Each row is a point on a tangle of strands that fork and nearly touch. The rows are in no order.
In the rows, 128 means zero.
Two points are linked if the straight distance between their rows is under 88.1. Some points are linked to none.
Z856: [ 90 105  90 129 102  76 138 152  66 157 111 110 122 163 140 101 164 103
 104  72 130 108  69 107 136 132  83  96]
Z131: [146 147 148 107  54 154 108  76 117 135 168 133 122 147 108 137  89 143
  92 154 129 105 167 163 148 195 118 122]
Z981: [131 141 159 165 107 128 171  82  76 107 120 128 100 107 140  67 124  97
 128 118  89 115 112 122  69 131 154 144]
Z397: [114 128 124 167 102  89 155 145  36 162 119 132 143 167 123  92 145 102
 129  82  83 141  72 133 128 123  85 117]
Z858: [125 154 103 137 111 139 139 110 157 124 115 126 143 134 138 153 160 119
 114 126 159 110 136 120 140 115 136 109]
Z367: [145 143 164 161 136 161 169 115 137 107 138 137 138  92 139 100 102 113
 151 142 135 127 166 100 129 131 146 131]
Z427: [125 127  84 132 104 125 181 210  87 147 128 195 161 155 113 133 125 108
 138 101 122 137 107  78 167 100  61  89]
Z659: [117 149 163 156 117 156 142  87 110  72 137 101  96  71 118  80  60 119
 149 134 150  79 162  94  86 173 148 144]
Z907: [ 91 138  97 136 175 115 148 177 173 115 114 100 130  89 157 115 149 103
 125  93 179 104 136  86 128 111 117 145]
Z32: [108 124 107 122 130 108 107 103 124 136  94  67 104 120 136 106 157 117
 103  98 134  94 112 139  91 127 140 140]
Z506: [134 137 200 132 146 153 143  75 133 109 158 125  99  85 138  99  87  90
 142 166  99 150 160 129 104 155 178 163]
Z729: [102 106 163  47 123 124  40  68 125 108 159 101 101 139  96 183  86 132
 100 157  84 136 158 178 174 173 146 155]
Z393: [153 139 202 172 117 161 162  91  98  90 175 157  91  79 102  71  53 141
 165 152 140 108 157  97 117 174 148 135]
Z731: [163 125 130 186  98 127 174 191  65 162 159 193 149 130 105  95 119 160
 150 106 128 125 113 103 140 117  76 105]
Z534: [153  86 158 131 106 125 100  94  86 159 145  86 118 148 109  83 108 171
 137 124 113 110 112 133 108 157 129 103]
Z918: [124 120  97 111 175 114  59 152 221 130 110  88 107 118 128 180 139 161
  99 154 148 122 130 177 136 127 158 182]
Z802: [154  85 115  80  96 113  52 125 136 149  97 153 146 179 112 165 128 196
 108 147 123 141 126 199 136 165 132  98]
Z595: [129  99  75  88 134  93 120 192  81 158 108 162 161 181 127 150 147 121
 138 105  92 155  77 113 137  81  86  97]
Z140: [ 94 131  92 108 151  85 105 113 155 133  97  92 113 140 137 168 207 134
 118  94 135 148  67 146 132  86 133 130]
Z512: [124 105  93 107 152  95  72 133 172 152  76 100 108 131 133 164 174 156
  83 114 142 117 116 193 135 133 140 141]
Z771: [139 122 104 119  98 118  86  98 123 140 127 129 144 157 136 184 150 159
 121 139 138 124 100 157 142 125 131 108]
Z852: [111 137 132 161 137 114 184 151  76 109 132 137 127 103 137  84 143  79
 152  77 135 123 115  85 115 105 111 127]
Z708: [121 163 161 114  59 163 115  73 118 121 174 138 112 134 103 122  64 131
  88 141 126  88 184 147 155 215 110 129]
Z676: [132 134 172 131 163 138 134  92 151 124 143  97 111  91 145 107 117  93
 145 146 103 141 161 125  93 130 180 178]
Z53: [128 118  93 114 122 118  79 143 178 143  88 141 123 139 152 186 140 163
  83 155 170 104 116 175 138 156 126 104]
Z46: [125 119 112 142 125  90 142 163  63 165 117 148 165 170 133 111 155 106
 129  87  88 157  88 154 138 100  84 113]
Z972: [106 111 109 107 162  84 122 145 101 140  99 107 144 173 145 139 195  99
 133  91  81 174  73 139 136  77 106 131]
Z585: [128 138 124 161 127 126 218 194  85 130 139 192 164 140 114 108 132  88
 155 106 104 167 117  72 156  83  89 110]
Z665: [136 122  74 101 125 123  94 161 149 136 101 167 147 157 141 197 151 157
 111 145 147 132 102 155 133 111 122  97]
Z195: [101 140 174  60 112 142  69  57 120 106 189 117 101 134  98 171  69 109
 104 165  85 140 166 161 170 179 141 166]
Z245: [ 72 135  72 112 143  97 165 180 129 121 114 120 116 111 147 125 162  67
 106  79 166 109 118  77 156 117  88 110]
Z778: [107 105  78 105 170  76  71 160 198 128  88 110 104 139 130 190 202 183
 108 112 155 138  74 175 139  98 143 155]
Z68: [107 138  74 119 151 109 134 175 159 136 103 128 141 130 159 158 176 108
  95 101 157 118 115 129 149  95 108 123]
Z546: [147 135 131 103 122 140  95  89 137 129 138 143 144 141 129 168 148 131
 130 160  93 161 145 182 136 108 162 146]
Z869: [178 108 129  83 119 149  69 133 124 150 126 152 161 151 119 137  99 148
 128 159  92 138 153 179 109 136 127 130]
Z325: [104 111 126 112 152  87 132 109 103 138 111  71 112 135 134 101 176 112
 138  87 108 141  82 121  97  90 124 130]
Z811: [ 84 159  93 137 186 114 130 162 228 133 117  69 106 117 156 153 167 125
 128 112 179 126 114  94 118 101 133 182]
Z107: [116 149 141 143 130 160 131 102 144  89 131  82 112  92 138  91  84 122
 134 125 169  72 153  86  93 154 142 131]
Z465: [126 152 131 170 107 147 204 139 116 108 117 144 147 135 113 105 154 109
 118  93 153 104 157  90 153 122 108  96]
Z810: [187 115 160 117  98 146 103 111  93 160 157 164 150 167 110 120  93 158
 129 171  74 161 131 185 127 153 128 126]
Z460: [ 91 148  93 132 153 114 189 178 122 113 119 154 150 127 138 122 169  60
 131  89 135 144 137  82 157  80  92 121]
Z253: [ 88  73  64  88 150  68  86 175 134 146  72 155 123 165 131 192 186 160
 103 121 139 143  59 160 148 120 105  80]
Z18: [111 111 132 136 135  88 145 116  65 139 110  90 117 141 134  75 163 102
 133  79  93 131  80 122  97 113 116 120]
Z774: [135 150 176 165 104 159 191  72 100  79 142 130  92  94 129  69  96 110
 142 134 119 109 148  96  89 149 168 140]
Z621: [128 140 162 176 125 138 202 110 100 118 143 143 130 111 136  83 141  96
 162 125 122 140 117  81 118 104 144 126]
Z203: [130 127 166 111 146 135 107  69 131 123 125  78  97 108 129 109 127 104
 130 139  90 134 141 156  97 125 173 173]
Z307: [120 157 115 156 128 148 173 142 147 103  97 125 146 114 132 100 150  96
 102  99 171 104 170 102 141 118 123 115]
Z647: [ 76 165 104 142 141 139 166 123 170  84 102  76 101  94 151 109 142 101
 123 100 175  86 132  72 104 117 137 138]
Z693: [108 128 136  91 144 158  59 100 188 111 139  78 105 110 144 170  74 131
 107 165 152 105 159 146 147 171 135 145]
Z800: [110 116 106  92 134 119  45 103 191 115 112 104 114 126 138 203 153 171
 111 155 141 135 114 174 141 135 157 137]
Z886: [183 144 156 183  98 156 178 139  93 150 155 180 144 132 110 102 109 148
 143 157 116 145 123 127 143 122 116 114]
Z386: [ 89 174 131 140 144 175 132  98 216  86 123  76 117 109 137 141 104 123
 132 160 169 121 187  96 137 141 165 149]
Z574: [154 115 168  82 104 158  79 102 135 146 183 129 135 133 111 148  55 140
 125 171 104 124 176 159 136 189 116 135]
Z220: [173 133 172 157 115 179 161 147 136 111 153 165 151 100 107 105  65 157
 153 145 151 111 193 112 128 151 113 113]
Z329: [128 137 132 141  87 154 124  87 130 121 141  98 117 123 129 125  89 142
 117 140 158  83 127 109 123 170 127 100]
Z673: [123 130 152 144 133 116 152  88  97 114 124  93 100 114 147  78 148  98
 136 106  98 132 107 120  75  98 148 146]
Z571: [122 125 119 152 148 119 166 180 115 118 120 145 158  98 135  89 129  97
 122  78 166 106 151  95 124 116  94 118]
Z991: [149 137 169 172 109 157 154 103 100 103 165 143 113  94 113  81  74 144
 153 137 146  90 152  98 111 162 136 113]
Z786: [ 81 147  80 121 188 106 108 167 238 130 125  88 102 127 149 182 191 148
 125 122 174 139  93 123 134  91 131 183]
Z829: [139 145 160 187 118 140 223 140  86 105 135 169 126 116 115  84 142 102
 151 115 126 135 127  81 131 104 123 114]
Z821: [ 91 167 142 161 139 162 175 110 161  83 111  83 114  89 140 100 125 105
 141 121 158 102 165  64 100 119 148 134]
Z544: [ 84 146 106 155 146 122 172 135 125  88 105  98 105  88 138  88 126  99
 123  84 170  88 134  67  89 125 126 129]
Z695: [123 133 103 113 137 145  61 140 210 121 122  97 120 108 145 169  88 138
 105 168 165 101 154 154 151 158 135 136]
Z278: [176 139 136 143 112 168 132 167 146 130 135 165 158 114 118 121  81 145
 130 136 151 106 178 125 123 153 101 105]
Z692: [150 102 155 175 114 112 149 140  57 143 145 148 138 100 112  76 103 143
 147  97 137 107 105 101 101 145 103 108]
Z452: [108 143 195  73 112 155 108  68 113 112 203 144 109 120 105 165  54  98
 105 173  85 139 178 155 173 183 130 162]
Z535: [163 100 190 110 108 150  90  94 106 139 183 117 119 118 109 115  47 147
 141 159 104 121 155 145 129 184 123 133]
Z682: [186 127 131  98 120 171 110 145 139 144 140 171 165 139 120 140  90 142
 136 166 103 144 163 158 111 135 126 134]
Z539: [135 127 134  86 105 143  64  77 142 120 147 147 142 145 119 187 118 148
 119 169  92 152 152 196 148 140 160 150]
Z105: [137 140  90 108 188 134 103 174 206 137 127 121 150 131 146 159 142 139
 146 148 139 143 140 127 105  84 155 181]
Z666: [137 142 132 107 124 141  78  93 166 127 136 106 136 107 134 153 116 117
 107 148 127 122 170 178 136 139 151 151]
Z917: [136 145 179 198  81 116 187 101  42 103 146 164  75 104 108  40 106 144
 144 128 106 118  88 102  86 148 138 140]
Z302: [111 150  94 143 122 128 192 168 112 121 111 164 158 148 130 134 163  85
 120  85 132 139 138  95 170  95  92 100]
Z881: [115 149  95 130 131 130 113 112 164 122 113 126 137 132 151 186 172 133
 113 136 160 123 122 144 144 100 149 119]
Z527: [112 106 122 103 154  85 109 117 112 151 100  78 125 163 129 121 196 122
 135  89  94 158  84 159 125  77 125 120]
Z266: [137 142 195 189 137 161 213 119 116  74 125 169 119  89 109  66 113 124
 158 116 151 130 178  84 120 130 152 125]
Z757: [141 137  71  91 170 144  79 164 199 124 108 146 149 138 140 193 142 155
 134 158 137 140 129 132 110  95 157 152]
Z998: [115 104  83  89 177 109 147 208 119 138 124 156 158 134 144 140 139  97
 161 113 117 155 104  83 114  72 103 120]
Z418: [138 109 141 118 110 125  88  78 110 133 124  87 112 110 122  91 105 128
 102 118 118  96 152 159 104 177 139 142]
Z892: [108 113 137  82 115 125  44  77 162 128 128  72 100 127 115 152 115 132
  92 144 122 116 154 176 140 176 148 152]
Z920: [104 158 139 130 115 163 116  72 154  88 134  70 100  97 137 123  97 108
 124 143 150  87 151  99 100 153 153 141]
Z371: [109 134  97 142 108 109 204 192  70 138 146 195 148 150 109 123 130  73
 144  87 103 150 106  64 183  95  58 109]
Z890: [151 104 159 136 113 105 108  96  70 162 115 107 129 172 112  93 131 148
 135 123  75 153  90 164 123 128 137 110]
Z901: [125  96  64  93 124  90  78 173 130 144  82 170 139 171 136 192 168 163
 113 126 129 142  75 160 133 114 106  85]
Z441: [180  97 187 128 129 140 126 113  99 143 162 146 132 111 126  99  78 136
 163 162  84 158 133 142 111 142 152 133]
Z299: [112 131 126 146 155 110 224 201  89 113 130 195 164 123 123 105 143  61
 165  90 105 164 144  70 155  90  96 120]
Z703: [103 153 144 131 177 119 145 101 165 133 139  75 112  97 160 122 165  95
 158 125 123 157 122 107  84  89 167 171]
Z680: [115 113 151 105 134 135  79  80 150 116 131  48 100 100 131 130  93 133
 122 141 132 106 145 128 112 158 146 140]
Z173: [124 139 158 196 123 121 189 122  63  90 146 153 111  85 111  61 111 122
 156  93 158  93 127  82  94 137 128 118]
Z910: [139 102 127 115 139 113  79 112 124 156 104  98 142 134 127 119 141 134
 119 124 108 132 136 176 116 129 129 130]
Z744: [178 117 163 169  76 128 130 128  59 179 172 148 128 144  98  73 102 182
 134 140  94 140 109 159 121 170 105 124]
Z569: [153 128 141 151 136 127 152 143  91 158 126 154 163 147 140 103 136 111
 136 122  95 154 117 155 119 102 119 128]
Z254: [144 138 159 184  85 121 171  98  53 142 129 136 116 135 136  67 128 114
 127 110  97 124  96 123  98 134 130 133]
Z47: [163  91 168 131 103 140  99  98  93 146 164 108 124 118 116  95  74 169
 141 148 117 109 129 130 118 171 129 118]
Z848: [155 133 117 139  86 136 114 107 115 152 141 141 147 154 131 152 129 153
 118 138 135 116 115 150 141 142 125  98]
Z974: [200 126 162 125 112 170 140 133 122 141 170 184 153 136 115 127  81 134
 153 182  91 151 154 144 124 132 136 134]
Z188: [178 134 110 139  96 144 142 165  99 158 135 185 175 159 125 145 121 154
 138 144 116 140 116 131 128 104  95 107]
Z815: [127 115  98 117 171 126 156 188 142 143 127 132 155 118 150 133 127 111
 171 123 140 134 111  69 119  83 108 115]
Z779: [151 141 152 148 146 191 181 149 161 112 142 170 169 126 123 120 106 137
 170 167 131 149 184  89 125 110 155 118]
Z102: [136 148 121 118 157 173 116 159 204 114 125 125 157 116 141 161  95 136
 137 165 158 121 180 113 125 115 146 131]
Z487: [152 129  93 132 118 143 154 178 116 146 126 175 165 152 131 145 128 123
 130 123 134 121 126 108 133 103  98  86]
Z508: [118 138 183 190 156 148 235 156 114  77 105 166 141 102 104  82 134 113
 164 101 158 144 180  61 137 117 141 120]
Z119: [158 161 187 180  78 173 195  80 100 108 170 159  93 116 105  79  96 142
 136 168 120 121 144  99 139 162 150 131]
Z755: [115 107 107 126 105  80  95 103  98 159  90 103 129 176 126 129 182 146
 101 104 116 125  95 168 132 142 116 100]
Z208: [111 154 154 120  94 175 131  60 139  92 149  96  96 103 121 114  80 107
 117 156 129  95 168 115 122 165 160 144]
Z505: [125 150 140 147 160 176 187 147 177 107 119 145 169 122 128 139 131 126
 162 148 144 146 179  82 134  92 150 114]
Z373: [127 134 105 107 128 136  83 113 179 123 124 122 130 124 141 193 134 145
 121 158 151 118 127 151 145 116 149 129]
Z824: [145 145 159 117 127 172 121 112 157 116 162 130 147 115 122 143  66 124
 132 164 128 124 183 129 143 156 141 137]
Z19: [141 135 169 150  98 153 127  83 101 107 155 112 106  95 114  87  57 142
 131 136 140  87 144 101 102 176 132 136]
Z683: [103 114 100 117 151  87  98 135 141 143  89  73 106 130 146 114 176 122
  89  92 149 107 102 143 113 127 122 137]
Z31: [ 84 111  55  89 171  94 146 211 160 132 118 126 121 123 152 158 160  83
 113  95 159 142 102  93 158  90  88 133]
Z533: [101 136  94 109 158 105 138 150 140 142 124 126 144 147 152 174 187 105
 153 104 118 168  85  96 128  58 113 123]
Z823: [122 126 160  89 112 154  75  74 138 123 171  77 109 126 126 155  62 141
 126 174 121 119 143 125 152 171 138 132]
Z106: [ 90 131  91 108 172  90 120 142 178 136 118  78 115 137 149 162 200 118
 130  92 144 160  80 116 116  71 128 162]
Z928: [124 117 115 137 102  98 113 109  86 160 104 105 138 153 140 107 160 120
 101 103 121 121 110 157 119 139 113 111]
Z494: [126 102  66  77 169 105 122 213 104 154 104 162 151 160 136 147 143  96
 144 113 105 154  90 105 124  77  90 120]
Z261: [178 139 159 132 138 183 159 141 147 122 152 189 159 131 125 136 103 132
 160 178 114 154 166 113 119 112 152 124]
Z246: [114 130 138 105 132 118  93  57 140 121 112  50  90 123 121 118 157 123
 117 125 102 122 120 158  96 125 165 158]
Z436: [107 143 119 124 141 120 107  82 156 126 106  59 101 118 144 124 157 115
 112 109 128 114 118 140 101 118 154 166]
Z758: [170 140 192 137  86 161 150  92  97 137 193 162 121 124 103 106  75 151
 139 187 102 138 140 144 142 165 130 145]
Z977: [150 122 137 189 116 112 180 167  59 139 152 170 136 106 107  76 116 135
 161  89 145 116 113  81 123 123  98 102]
Z138: [139 168 195 157  80 182 183  76 115  82 177 137  84 109  85  85  62 137
 127 166 127 110 173  84 148 179 143 135]
Z819: [169 133 207 176  81 142 163  93  72 130 172 159  92  96 109  59  73 139
 141 163 103 140 122 140 121 179 144 144]
Z406: [168 109 198 116 146 153 119 108 127 135 166 144 135 105 121 111  69 113
 158 181  92 146 163 139 115 157 159 152]
Z139: [105 118 125 157 114  83 163 138  32 145 112 117 119 148 135  64 151  96
 124  63 101 131  78 121 111 129  99 119]
Z646: [126  98  95  80 141 111  51 124 155 119  92 131 137 147 116 196 170 186
 133 145 111 154  94 178 127  98 155 115]
Z526: [ 89 121  82  96 151  76 126 170  95 146 112 133 150 162 147 159 191  85
 130  86  98 164  70 127 152  84  89 115]
Z853: [108 133  60 119 162  92 112 185 185 135  94 131 123 131 151 179 182 124
  79 116 166 124 110 160 148 102 122 146]
Z724: [121 146  71 112 161 139 163 204 171 126 102 167 167 135 135 161 154 106
 141 124 147 141 154  81 136  80 111 116]
Z550: [121 125  57  95 144 126 145 211 148 128 100 186 156 154 139 172 152 111
 130 115 143 138 114  97 138  78 102 103]
Z158: [126 149 110 147 122 134 153 132 137 121 113 124 149 121 144 117 149  95
 113 109 150 114 141 122 127 110 122 110]
Z688: [140 125 139 161 155 138 146 156 118 121 129 136 156  81 137  88 105 110
 138 102 164 106 161 108 109 126 123 125]
Z641: [134 127 118 139 131 129 102 129 167 130 107  97 131 103 141 130 121 121
  93 126 167  93 155 147 124 152 123 130]
Z63: [111 100 136  92  91 107  59  49 128 126 120  92 100 161 105 165 136 177
 108 143 115 125 116 180 142 173 151 108]
Z894: [126 156 106 167 101 130 191 158  84 139 125 161 153 158 125 107 154  82
 122  88 121 136 119  98 160  98  87 106]
Z345: [ 88  94  60  81 149  85 109 181 152 145  92 137 109 141 155 193 177 143
 109 113 155 135  62 133 149  97 102  91]
Z948: [152 124 159 166  91 112 137  90  45 155 130 116 121 156 122  66 127 140
 133 119  81 133  85 146 100 139 130 120]
Z280: [ 87 139  72 106 190  85 116 172 203 132 121  92 112 135 145 176 211 137
 128 103 149 156  84 123 128  76 127 190]
Z339: [127 101  97 110 118  79  79 128 110 162  80 129 146 181 130 150 173 157
 105 114 110 134  96 198 140 126 117  97]
Z128: [132 139 176 217 128 107 211 141  55  95 152 191  97  84  92  59 115 135
 164 104 156 116 118  74 124 127 119 117]
Z868: [122  99  85 106 135  79  66 139 152 143  77 131 132 154 138 166 186 165
  88 122 123 129 112 192 140 127 136 121]
Z457: [158 132 209 155 126 147 165  90 110 115 151 153 106  86 133  78  96  99
 160 161 110 150 140 125 106 153 176 161]
Z969: [172 127 150 150 136 135 144 122 111 148 129 151 148 117 144 110 121 114
 145 143 102 151 140 145 111 115 141 132]
Z137: [132 150 110 181  84 125 190 142  79 129 118 156 144 145 117  95 141 104
 112  87 133 103 122 105 139 127  91 101]
Z155: [110 128 155  73 126 156  57  95 163 108 159  86 116 121 126 173  46 130
 118 177 128 115 167 130 160 178 133 148]
Z40: [103 176  91 138 145 135 132 134 202 116 118 116 138 119 151 179 183 116
 115 128 162 130 139 135 143  91 147 147]
Z605: [139 154 189 118  81 166 129  78 120 113 190 135 107 123  96 115  45 127
 107 155 115 110 180 132 156 206 113 138]
Z994: [170 137 171 131 122 184 149 121 145 113 165 154 147 111 123 121  59 139
 151 167 139 123 185 117 141 152 132 125]
Z25: [113 131  99 146 165 115 148 189 142 114 109 121 141 101 137 108 140  98
 126  91 180 103 141  84 134 110 105 109]
Z443: [120 128  65 112 132 133 177 214 117 133 120 190 166 151 128 155 129  98
 143 110 132 136 117  65 158  86  79 101]
Z899: [147 103  98  97 106 118  66 129 155 151  97 147 135 159 126 180 120 170
  95 162 149 114 122 189 132 161 125  99]
Z667: [ 80 147  82 125 190 113 148 189 201 117 113  84 113 111 162 135 163 110
 122  98 187 121 116  80 141 100 122 152]
Z8: [147 110  86 121 114 102 148 189  66 173 133 184 161 180 111 132 123 130
 140 106 107 141  72 110 137  93  75 101]
Z461: [ 99 161 118 140 171 148 176 154 185 113 126 120 158 117 149 139 152 106
 156 126 163 139 163  78 131  88 138 128]
Z559: [109 112 159  75 102 120  55  33 115 120 137  75  97 159 101 149 120 147
 105 146  82 124 134 174 142 171 161 137]
Z575: [118 132  96  98 149 135  44 144 220 114 113 110 113 113 135 203 107 160
 100 177 159 122 148 177 155 143 153 167]
Z435: [134 142 127 144 152 163 127 151 187 111 113 120 145  94 136 131  84 124
 133 148 164 112 189 112 137 140 133 136]
Z24: [122 138 173 149 176 135 159 111 152 113 139 110 115  70 141  85 118  95
 158 134 133 135 158 109  84 120 170 169]
Z519: [121 149 185 180 123 168 195  92 125  60 120 141 106  81 111  74  98 115
 151 134 147 115 186  89 107 149 169 134]
Z735: [161 119 133 126 139 134 105 127 126 143 121 116 151 126 138 121 137 126
 126 135 112 134 138 158 122 110 140 141]
Z516: [130 146 163 156  84 156 175  64  77  92 137 129  79 106 126  57  95 119
 129 141  93 100 124 119  73 156 168 148]
Z644: [153 113 197 109 131 157 105  96 121 121 182 130 116  91 112 110  41 121
 144 172 108 130 171 137 135 181 136 158]
Z20: [121 157 156 151 150 141 182 108 139 120 140 128 132 105 148 115 154  93
 155 128 134 150 129  89 102  92 155 140]
Z983: [172 128 181 171  86 128 141 105  56 152 169 148 106 128 108  60  97 155
 139 139 101 134 110 136 115 169 116 132]
Z564: [172 117 144 155  76 126 123 121  74 184 150 144 146 179 105  93 118 180
 131 143  84 147 100 159 122 150 105 112]
Z608: [ 83  97  54  76 191  81 105 206 168 136  96 129 119 142 144 192 182 129
 116 111 149 151  74 125 140  86 105 132]
Z912: [ 96 118  70 120 145  99 149 195 140 136 113 138 137 128 153 141 163  82
 104  89 154 118 116 104 160 106  80 112]
Z263: [160 137 105 110 125 140  93 126 143 129 113 165 173 147 127 167 148 140
 122 152 106 156 139 182 123 105 139 141]
Z285: [ 99 146 117 146 164 122 199 172 130 104 116 140 145 115 139  99 160  69
 139  88 135 137 156  75 132  90 118 137]
Z275: [163 117 146 160 130 133 144 141 100 137 141 139 143  94 127  92 101 125
 148 115 145 111 136 115 108 136 115 110]
Z840: [140  88 106  85 132 102  68 122 123 138  93 127 134 174 116 174 160 192
 140 140 106 156  95 169 129 111 140  85]
Z854: [129 132  55  88 172 115  86 183 202 126  93 155 135 138 141 205 177 150
 122 142 144 148 107 149 117  79 151 157]
Z86: [108 100 135  87  69  96  45  45 117 140 130 115 111 176 107 161 127 183
  92 144 121 119 135 186 160 205 141 104]
Z614: [122 111  58  85 167  96  61 171 195 114  86 137 113 130 129 201 188 183
 111 138 145 140  96 174 127  98 147 156]
Z118: [126 104 119 114 133 111  71 119 155 152  97  71 108 116 132 127 122 137
  86 123 142  90 137 168 123 162 128 128]
Z228: [146 127 114 139  98 110 122 129  81 166 129 144 158 181 125 145 140 152
 133 123  94 148  74 143 138 109 108 103]
Z700: [101 154 143  95 103 155  97  51 129  92 155  83  90 118 121 140  92 105
  99 151 111  99 161 136 122 171 157 164]
Z415: [161 120 116 134 121 149 132 175 144 140 121 154 163 131 136 134 113 140
 123 130 147 100 146 124 128 132 103  95]
Z581: [116 111 144  57 116 129  45  68 148 110 150 116 114 137 106 197 113 161
 116 162  85 156 147 193 156 150 159 148]
Z980: [132 104 117 105 137 112  50 112 161 151  98 100 121 136 127 139 142 141
  93 136 132 113 134 189 132 151 142 132]
Z217: [116 128 122 161 135 114 156 142  97  95 120 106 120  84 137  82 114 116
 141  91 174  76 118  79  94 130 115 113]
Z45: [135 133  86 118 117 149 105 149 172 137 107 163 145 145 147 197 126 156
  98 147 176 115 124 148 141 134 127  90]
Z337: [147  86 141 112 104 115  86  91 104 168 128  88 127 171 113 118 126 186
 132 131 111 120 107 150 132 150 127  90]
Z12: [146 124 109 132 140 103 152 168  87 162 124 164 171 155 141 116 144 103
 138 113  95 160 105 127 123  85  99 123]
Z209: [159 131 102 157  82 116 158 195  69 178 141 185 155 165 113 110 120 147
 140 113 110 136  92 109 143 114  67  99]
Z827: [119  95 113  84 137 100  43  99 172 118  89 108 115 140 110 190 170 192
 120 134 120 148 104 200 144 131 164 123]
Z493: [106 156 136 144 169 143 157 113 183 125 128 102 138 104 146 124 164 103
 148 135 132 152 140  99 103  89 164 168]
Z328: [ 89  95  84 108 127  70 122 165  96 158  94 117 117 158 149 131 174 106
  93  77 142 110  78 129 146 139  86  91]
Z227: [105 145 147 171 166 135 218 145 122  93 117 146 136  91 129  90 148  94
 160 100 153 140 167  62 122 106 132 125]
Z524: [156 128 216 146  97 145 164  74  88 105 171 162  77 101 114  71  65 107
 148 163  95 145 132 133 113 181 162 157]
Z945: [151 145 144 135  76 161 120  88 109 143 161 138 141 147 113 126 104 153
 110 152 128 116 142 156 144 168 116 117]
Z475: [121 143 125 121 154 141  98 109 182 127 131  74 118 110 149 154 128 126
 133 147 154 123 143 124 111 118 151 148]
Z389: [ 80 126  95 127 109  96 162 149  67 132 118 115 115 136 132  96 153  85
 114  61 136 105  88  88 121 121  83 104]
Z616: [ 98  91  92  97 175  91  55 141 217 123  79  93  82 130 119 190 182 194
 103 128 154 131  83 182 149 125 159 137]
Z306: [119 144 108 128 180 157 127 171 220 123 124 110 147 111 141 150 124 133
 148 159 151 135 173 108 117 104 165 160]
Z238: [116 137 152 175 143 126 172 128  93  81 125 137 113  68 127  71 114 116
 154  92 167  93 147  86  86 129 136 132]
Z83: [124 133 107 144 157 145 115 161 184 126 103 108 140  96 149 130 115 118
 117 127 172  96 167 124 132 125 129 129]
Z44: [147  83 127 102 113 106  79 106 105 157 110 112 135 181 112 148 148 190
 136 136 114 137  90 159 133 121 135  85]
Z15: [121 131 108 141 121 105 139 131 102 139 114 115 141 125 144 106 157  93
 102  88 132 116 110 123 115 115 114 121]
Z103: [148  99 166 137 139 113 129  93  88 156 118  98 125 145 135  95 141 119
 146 123  83 155  95 140 107 110 148 122]
Z174: [ 72 135  95 138 130 106 177 156  99 105 112 127 123 108 137 106 151  75
 117  69 157 101 113  65 142 114  82 106]
Z711: [194 138 134 155  88 156 159 157  86 167 164 196 151 154 109 112 104 168
 147 158  98 151 112 128 125 115 106 115]
Z59: [ 68  95  45  65 182  73 122 215 159 137 112 118  95 144 143 163 183  94
 112  97 142 155  77 116 164  90  85 140]
Z555: [125 152 178  97 117 170 114  87 140 112 175 131 126 120 118 147  65  99
 112 174 107 123 194 143 157 172 146 156]
Z262: [112 131 161  93  94 131  90  38 119 112 143  76  94 129 117 136 112 123
 107 152  93 119 145 164 113 164 159 157]
Z707: [110 107  91  98 169 111  44 146 224 121  97 102  84 123 119 202 155 190
 100 146 150 130 101 192 153 133 162 179]
Z822: [ 87 126  80 109 123  82 146 164  70 135 136 138 139 165 135 139 164  68
 135  82  94 160  69 109 165  90  67 111]
Z924: [169 157 177 191  81 171 200 115  94 124 163 170 124 123 102  80 107 153
 138 143 118 134 133 108 146 142 129 115]
Z178: [188  99 188 128 114 142 120 111  85 163 165 151 128 141 113  88  90 148
 145 160  70 161 138 178 114 166 127 139]
Z788: [111 118 104 108 138 106  92  94 149 131 104  82 122 147 146 179 174 153
 129 118 136 134  84 144 128 105 140 115]
Z424: [101  95  89 109 143  84 101 144 124 148  92  97 117 148 143 132 177 124
 102  84 145 115  90 134 125 114 105 107]
Z855: [183 105 134 115  99 130  84 120  97 171 128 151 156 168 111 126 116 165
 130 143  86 151 135 199 119 141 119 119]
Z495: [152  88 126  64 107 125  39 109 143 150 121 138 136 157 104 168  97 177
 102 164 101 129 149 197 137 176 128 119]
Z37: [132 146 164 216 105 116 227 164  43 104 148 197 104  99  88  52 123 131
 149  88 132 133 112  79 143 128  94 114]
Z234: [117 134 142 138 146 118 142  87 127 132 127  83 118 115 152 108 161  92
 150 112 103 148 113 121  92  92 155 161]
Z34: [114 100 130  86 107 103  43  72 145 112 107 111 119 151 118 187 156 187
 113 149 120 142 108 202 152 153 158 109]
Z631: [ 93 167 140 147 149 166 146 111 197  89 119  78 126  96 146 123 117 115
 153 131 174 114 168  74 117 121 153 143]
Z863: [150 107 144  79 102 146  52 103 148 136 152 121 133 140 116 170  71 156
 114 165 125 113 153 171 147 180 122 120]
Z360: [143 163 197 138  61 173 160  74  94 106 202 155  90 109  89  86  54 145
 120 169 110 111 165 119 145 202 125 149]
Z229: [110 123 115 123  99 114 107  92 123 144 118 100 124 153 148 159 160 150
 113 127 146 116  79 134 126 121 132  98]
Z521: [158 158 172 212  96 145 226 142  64 115 135 195 108 118  88  66 139 136
 147 114 125 137 127  88 147 122 115 116]
Z291: [153 111 143 125 170 150 138 148 144 147 138 129 151 116 144 133 105 132
 174 154 119 150 125  93  97  92 145 126]
Z584: [103 152  85 120 173 135 164 188 206 115 106 142 159 131 138 159 166 115
 145 126 156 153 165  84 138  69 131 132]

Follow the links from the first point to the second, and from the first to the third. Name the last point that the two ways share.
Z302, Z980, Z574 -> Z158
Z40, Z974, Z345 -> Z535
Z83, Z527, Z63 -> Z980
Z527, Z757, Z302 -> Z980
Z559, Z227, Z974 -> Z827
Z868, Z508, Z802 -> Z158

A fork is a point with three links, a tip a point with one. Leave the first point through the second and follow the links. Name the first fork or tip that comes.
Z106, Z280 -> Z815
Z991, Z19 -> Z63
Z302, Z460 -> Z981
Z516, Z774 -> Z158
Z981, Z673 -> Z386
Z45, Z665 -> Z912
Z105, Z757 -> Z823
Z912, Z31 -> Z535
Z707, Z616 -> Z980
Z924, Z886 -> Z263

A fork is a point with three links. Follow the links from the first point to the second and name the forks in between, in order.
Z991, Z339 -> Z63 > Z827 > Z881 > Z158
Z389, Z495 -> Z912
Z12, Z840 -> Z980 > Z158 > Z881 > Z827
Z774, Z928 -> Z158
Z974, Z373 -> Z535 > Z827
Z673, Z894 -> Z981
Z881, Z890 -> Z158 > Z981
Z641, Z858 -> Z980 > Z158
Z254, Z34 -> Z981 > Z158 > Z881 > Z827
